Each row is a point on a landscape with many peaks, with its height.
From any point a climber steps to the highest of the 3 points nearest to it. It stops when none of these is higher. Distance is the straight distance between rows; heights are no part of it.
rege (h 3.76): [86,89,110,129,112,113,73,90,90,92,116,117,80,85,123,123,90,119,76,62]
tugep (h 3.35): [143,155,115,81,106,71,59,111,129,112,95,72,79,121,74,116,104,107,118,115]
bal (h 3.17): [100,122,105,95,108,66,47,92,109,56,107,108,149,138,76,97,131,141,116,139]
Temep (h 2.20): [109,127,109,106,99,107,82,94,111,94,98,78,91,109,93,114,104,92,107,115]
fod (h 4.60): [156,99,95,72,94,120,126,112,117,124,88,58,68,105,78,94,27,69,130,145]
Miz (h 1.86): [85,56,78,113,38,113,152,125,104,108,60,83,168,116,60,33,111,119,110,133]
zitu (h 5.57): [129,102,93,93,101,101,97,101,106,116,121,73,41,99,91,86,59,76,97,106]
zam (h 3.83): [124,128,117,83,100,105,107,116,84,110,85,103,92,89,99,123,110,38,122,70]
Tarem (h 1.67): [84,121,109,77,126,97,57,75,66,111,104,84,98,108,124,107,118,96,97,112]
muf (h 1.44): [51,88,77,132,74,118,130,111,117,112,51,78,163,105,101,68,115,119,99,119]
dib (h 1.63): [111,133,93,77,117,89,65,91,89,105,107,71,92,115,106,88,93,101,95,134]
buz (h 1.09): [113,89,98,107,78,112,163,120,110,100,114,100,39,78,90,105,67,93,83,69]
Gini (h 3.55): [154,156,135,68,121,63,58,96,115,88,106,92,58,117,78,117,108,100,111,100]
fefas (h 2.05): [119,118,103,117,75,114,122,103,101,94,116,126,38,59,96,132,95,91,77,56]
semo (h 2.50): [121,120,103,89,96,88,77,90,123,81,125,96,64,113,83,114,91,121,93,99]
gel (h 1.64): [144,115,101,78,118,72,84,96,146,68,137,126,79,119,70,106,82,145,100,99]
bur (h 2.62): [96,58,72,92,88,81,98,105,83,76,105,138,167,114,96,58,124,113,103,123]
pedil (h 4.97): [149,123,110,58,121,71,60,91,98,98,130,83,52,96,76,97,63,110,100,112]
pepo (h 2.09): [90,50,74,102,89,113,162,116,117,110,83,112,136,82,71,52,94,136,101,115]
dukep (h 4.14): [83,93,95,125,102,98,70,86,129,68,100,113,156,126,99,86,133,171,102,114]
kana (h 4.34): [117,117,123,90,132,79,72,81,80,88,146,110,71,91,102,105,87,107,82,91]
gapo (h 4.02): [88,96,86,134,78,124,139,105,98,127,74,71,105,88,120,113,74,74,89,103]
kaz (h 5.07): [116,86,114,84,117,100,94,100,65,99,122,130,70,93,110,103,105,89,88,71]
Pif (h 3.45): [82,71,82,81,95,119,138,108,61,116,100,108,115,104,114,70,105,41,96,106]
Fefet (h 1.82): [79,48,86,113,88,119,163,123,100,121,80,107,121,72,100,49,93,104,90,91]
nokod (h 3.10): [94,113,103,124,94,124,105,109,113,116,87,66,89,89,108,115,91,105,93,112]
mopag (h 2.85): [62,64,74,85,133,96,63,69,68,110,108,111,120,101,143,87,109,108,94,101]
zov (h 1.04): [75,101,119,122,104,86,106,100,106,78,99,136,132,88,99,115,156,113,93,67]
Kaza (h 2.00): [81,86,86,120,68,101,119,112,116,98,87,103,161,106,92,66,130,119,91,109]
par (h 2.93): [74,87,97,115,121,89,89,80,114,95,107,132,93,91,99,120,112,148,90,86]
kolup (h 4.21): [56,72,91,103,114,121,114,103,55,126,87,91,134,110,158,79,106,57,97,94]
dovin (h 6.17): [97,93,70,83,73,96,104,95,117,106,78,94,128,140,90,82,109,88,128,136]
Furug (h 2.37): [72,51,102,114,114,77,102,86,95,70,113,153,126,94,94,83,123,159,77,69]
Duvep (h 6.30): [77,95,95,97,100,122,102,99,72,124,93,75,113,110,109,84,72,69,101,114]
tagos (h 6.65): [140,88,76,81,70,92,121,116,129,88,93,78,70,112,52,97,71,75,137,120]
lam (h 3.39): [76,59,74,91,114,105,87,83,90,74,109,94,144,126,110,67,103,121,104,134]
loto (h 0.53): [40,79,88,124,120,114,66,82,85,115,94,109,130,96,127,109,125,134,100,64]
bir (h 0.68): [75,135,111,110,114,103,72,101,126,86,95,94,113,104,119,129,117,133,105,100]
gur (h 1.74): [53,56,78,119,109,118,76,78,102,122,101,93,132,111,127,97,94,144,101,94]
ruviv (h 1.70): [97,99,94,114,118,120,92,99,103,107,113,77,54,94,113,110,49,138,85,104]
famuf (h 3.30): [77,70,113,81,127,85,83,94,61,85,119,151,139,82,123,83,137,89,80,67]
gifab (h 3.65): [123,116,124,80,125,106,76,85,57,121,112,85,62,78,116,106,69,74,84,106]
lipo (h 4.20): [131,122,129,73,121,79,70,97,77,95,130,125,62,100,97,125,117,92,93,83]
pevov (h 4.59): [64,75,106,99,118,108,97,96,63,114,122,121,101,92,118,111,114,82,84,67]
ziga (h 5.06): [80,106,100,91,109,129,114,94,65,132,78,71,97,92,126,93,84,43,110,100]
Gotul (h 6.69): [131,105,101,79,86,65,83,95,144,76,100,105,109,137,63,108,119,91,127,114]
kame (h 6.28): [88,103,101,96,118,84,78,84,62,105,132,140,92,93,119,116,123,84,81,66]
baf (h 2.25): [112,103,107,100,102,99,102,103,110,97,124,112,60,91,111,120,82,110,89,89]
pina (h 2.08): [66,39,71,127,95,129,141,107,108,125,72,77,151,107,102,66,60,111,90,146]
dugif (h 2.58): [76,57,67,118,96,103,116,96,91,117,78,70,136,127,96,71,79,125,105,137]
midup (h 2.24): [65,106,117,90,127,74,53,80,85,75,109,137,150,110,122,102,141,108,82,104]
desog (h 5.62): [141,152,127,69,96,73,101,112,106,106,101,120,67,106,75,139,118,51,114,73]
ditu (h 5.54): [94,96,92,118,87,87,99,79,111,68,113,115,109,124,88,90,114,138,116,108]
pigur (h 5.38): [140,110,81,86,69,102,114,109,133,107,60,50,81,128,64,101,72,77,128,135]
Tif (h 3.89): [126,88,87,103,79,119,148,125,134,109,98,57,59,98,94,104,40,106,99,133]
dena (h 4.03): [139,142,123,68,125,65,48,83,125,83,124,108,96,130,71,111,111,125,106,121]
kibab (h 1.68): [60,79,90,121,103,97,110,104,107,79,96,137,154,87,99,85,147,127,92,86]
mezo (h 0.98): [59,97,98,110,98,98,105,99,104,105,85,116,147,101,116,81,125,112,96,96]
kuger (h 2.01): [82,139,107,111,92,127,86,100,100,111,78,70,103,92,121,117,115,72,103,97]
Nakag (h 1.60): [42,62,106,133,112,135,133,93,80,125,75,87,133,72,130,100,86,97,90,89]
selu (h 4.12): [105,72,84,96,114,96,93,88,98,83,118,108,105,122,96,84,94,106,101,99]
dez (h 1.50): [41,59,101,127,78,121,170,106,70,113,78,116,134,55,104,67,125,87,98,68]
ruv (h 5.11): [105,110,100,107,81,132,120,111,89,110,92,87,55,64,136,131,46,72,90,101]
ditul (h 3.88): [134,104,99,97,118,102,75,93,118,90,135,70,77,118,89,92,70,132,111,137]
kobel (h 3.21): [122,147,125,89,116,91,68,89,105,77,104,122,87,108,105,146,129,107,94,80]
Kega (h 3.94): [140,114,118,91,87,101,125,128,99,119,74,108,47,70,92,125,104,12,128,71]
zubed (h 4.35): [125,99,99,78,119,72,72,86,95,95,133,88,73,115,82,79,79,123,119,120]
Lemo (h 3.03): [98,106,124,121,95,102,91,101,101,109,119,131,73,73,114,147,105,99,81,65]
kud (h 5.56): [74,80,93,83,119,97,66,75,74,102,81,89,154,126,124,69,109,109,122,134]
bozuk (h 4.47): [107,101,119,121,64,139,136,134,111,116,74,63,45,58,138,121,26,74,94,96]
Faded (h 3.02): [75,69,90,120,103,126,133,93,97,105,98,100,104,79,117,103,79,106,91,76]
guk (h 3.63): [123,100,88,106,54,115,144,128,110,103,56,76,97,94,66,101,99,45,130,101]
gimeb (h 1.90): [59,98,109,127,80,120,137,112,100,110,70,98,135,85,102,103,135,83,98,90]
kope (h 3.47): [60,93,100,104,122,108,91,91,59,131,93,107,122,110,136,94,124,67,103,89]
segi (h 2.95): [75,94,93,88,97,96,59,91,101,89,75,84,169,140,108,80,135,112,107,139]
Zavo (h 4.93): [117,93,84,110,78,102,123,105,120,92,103,79,88,109,91,94,73,98,117,126]
subus (h 5.21): [133,131,97,90,77,94,100,131,126,102,84,63,65,126,84,94,67,78,134,119]
bisof (h 3.98): [152,108,120,89,101,92,102,97,64,108,130,127,44,80,92,111,73,88,78,85]
bar (h 4.78): [150,123,112,80,88,112,105,117,101,118,99,88,46,79,97,122,69,54,107,81]
pomon (h 4.22): [109,108,91,92,83,117,117,111,101,114,67,83,115,114,97,85,104,43,127,112]
roka (h 4.50): [133,138,109,69,128,58,48,82,127,93,113,65,71,109,73,87,90,141,100,145]
zotim (h 3.67): [109,90,106,68,131,75,61,86,92,79,136,106,99,116,98,91,106,124,97,113]
veb (h 4.29): [119,89,85,89,73,89,142,119,132,77,109,115,101,112,61,93,88,120,122,117]
Kef (h 2.38): [97,137,99,100,127,75,50,81,134,87,105,80,123,118,95,107,114,160,112,126]
pov (h 3.62): [91,93,105,107,91,88,119,101,86,90,98,132,86,83,101,102,111,81,92,78]
zage (h 4.15): [102,84,91,99,79,127,136,109,91,112,87,103,100,84,91,93,101,62,108,89]
Dibis (h 5.80): [82,85,96,110,120,115,94,102,84,113,96,96,88,90,120,105,102,105,93,93]
mov (h 4.51): [131,97,94,70,108,99,108,107,91,97,127,117,71,113,77,93,79,75,114,81]
lak (h 3.44): [146,119,108,90,94,86,94,111,123,96,105,86,66,104,80,125,95,86,105,87]
kir (h 5.74): [109,97,78,98,78,98,114,101,103,104,94,102,128,109,87,84,124,86,119,96]
lubuz (h 0.55): [109,120,118,103,86,76,115,98,115,83,95,131,128,102,80,111,139,101,95,92]
Rasi (h 1.96): [135,126,118,101,98,74,88,113,148,66,126,113,66,121,71,129,102,149,100,106]
gefez (h 3.12): [75,88,86,100,89,107,123,102,88,126,63,90,146,104,107,85,118,74,110,122]
fadug (h 4.05): [97,71,71,106,106,127,130,102,75,108,89,84,138,98,98,63,72,74,110,119]
Lonep (h 4.27): [125,113,100,99,83,126,115,114,109,126,78,31,78,102,103,98,41,76,119,137]
Fegiv (h 1.62): [74,123,90,133,81,117,97,104,117,101,83,79,127,111,103,109,105,100,101,106]
tero (h 2.54): [95,126,104,82,120,88,80,82,61,107,95,112,121,104,113,108,134,63,104,83]
pira (h 2.27): [100,125,118,87,121,68,66,88,89,88,116,121,118,104,110,114,136,107,88,99]
gonuf (h 1.22): [110,133,103,118,79,123,123,117,107,98,95,102,59,75,101,131,114,85,93,72]
timi (h 3.37): [86,86,96,111,73,73,87,116,133,65,84,139,167,111,89,72,167,157,89,115]
varek (h 1.66): [68,52,106,120,117,102,133,97,97,100,101,150,108,62,105,101,117,111,71,59]
nusa (h 2.13): [72,90,101,139,94,113,126,113,92,111,92,105,85,60,117,116,104,93,77,72]
Vedar (h 3.86): [119,144,122,95,108,118,79,119,90,115,89,83,53,88,112,131,93,62,88,76]
kos (h 1.85): [81,148,135,107,118,88,90,101,100,92,114,141,112,88,109,143,149,97,84,57]
mir (h 2.77): [114,152,128,117,121,101,53,93,97,102,99,82,57,90,108,134,106,117,81,88]
Nuvo (h 3.27): [68,87,82,119,87,118,138,106,100,116,82,66,126,95,114,95,61,114,91,119]
toted (h 5.09): [138,91,97,80,91,66,113,92,122,77,125,98,80,118,73,76,76,98,130,125]
Zorid (h 5.05): [106,78,105,84,115,92,88,78,86,80,141,145,81,87,103,101,104,124,88,76]
Gibal (h 1.10): [123,129,113,103,83,96,108,104,134,81,108,121,50,86,90,144,109,121,77,56]
kinib (h 3.07): [103,119,124,113,132,109,68,89,55,128,134,87,42,74,135,123,77,103,59,72]
bidi (h 2.33): [87,51,76,115,77,89,123,107,121,70,98,131,151,94,83,64,115,144,101,120]

Where does a climber stop that starts at each point below?
dez: dovin
Tarem: kame
kibab: kud
bir: pedil
zov: kame
mezo: kud
Miz: kud

Call two points neighbours if one is among the 3 nearest of the other. Go from one point of each pair to the other, from neighbour to neighbour, staying as high as possible. Name the lowest point that can't be avoided.
kame and Dibis: pevov
kame and desog: lipo
ruv and Dibis: mov
tagos and kud: lam
toted and ditu: zotim
zitu and ruv: bar
Gotul and pedil: zubed
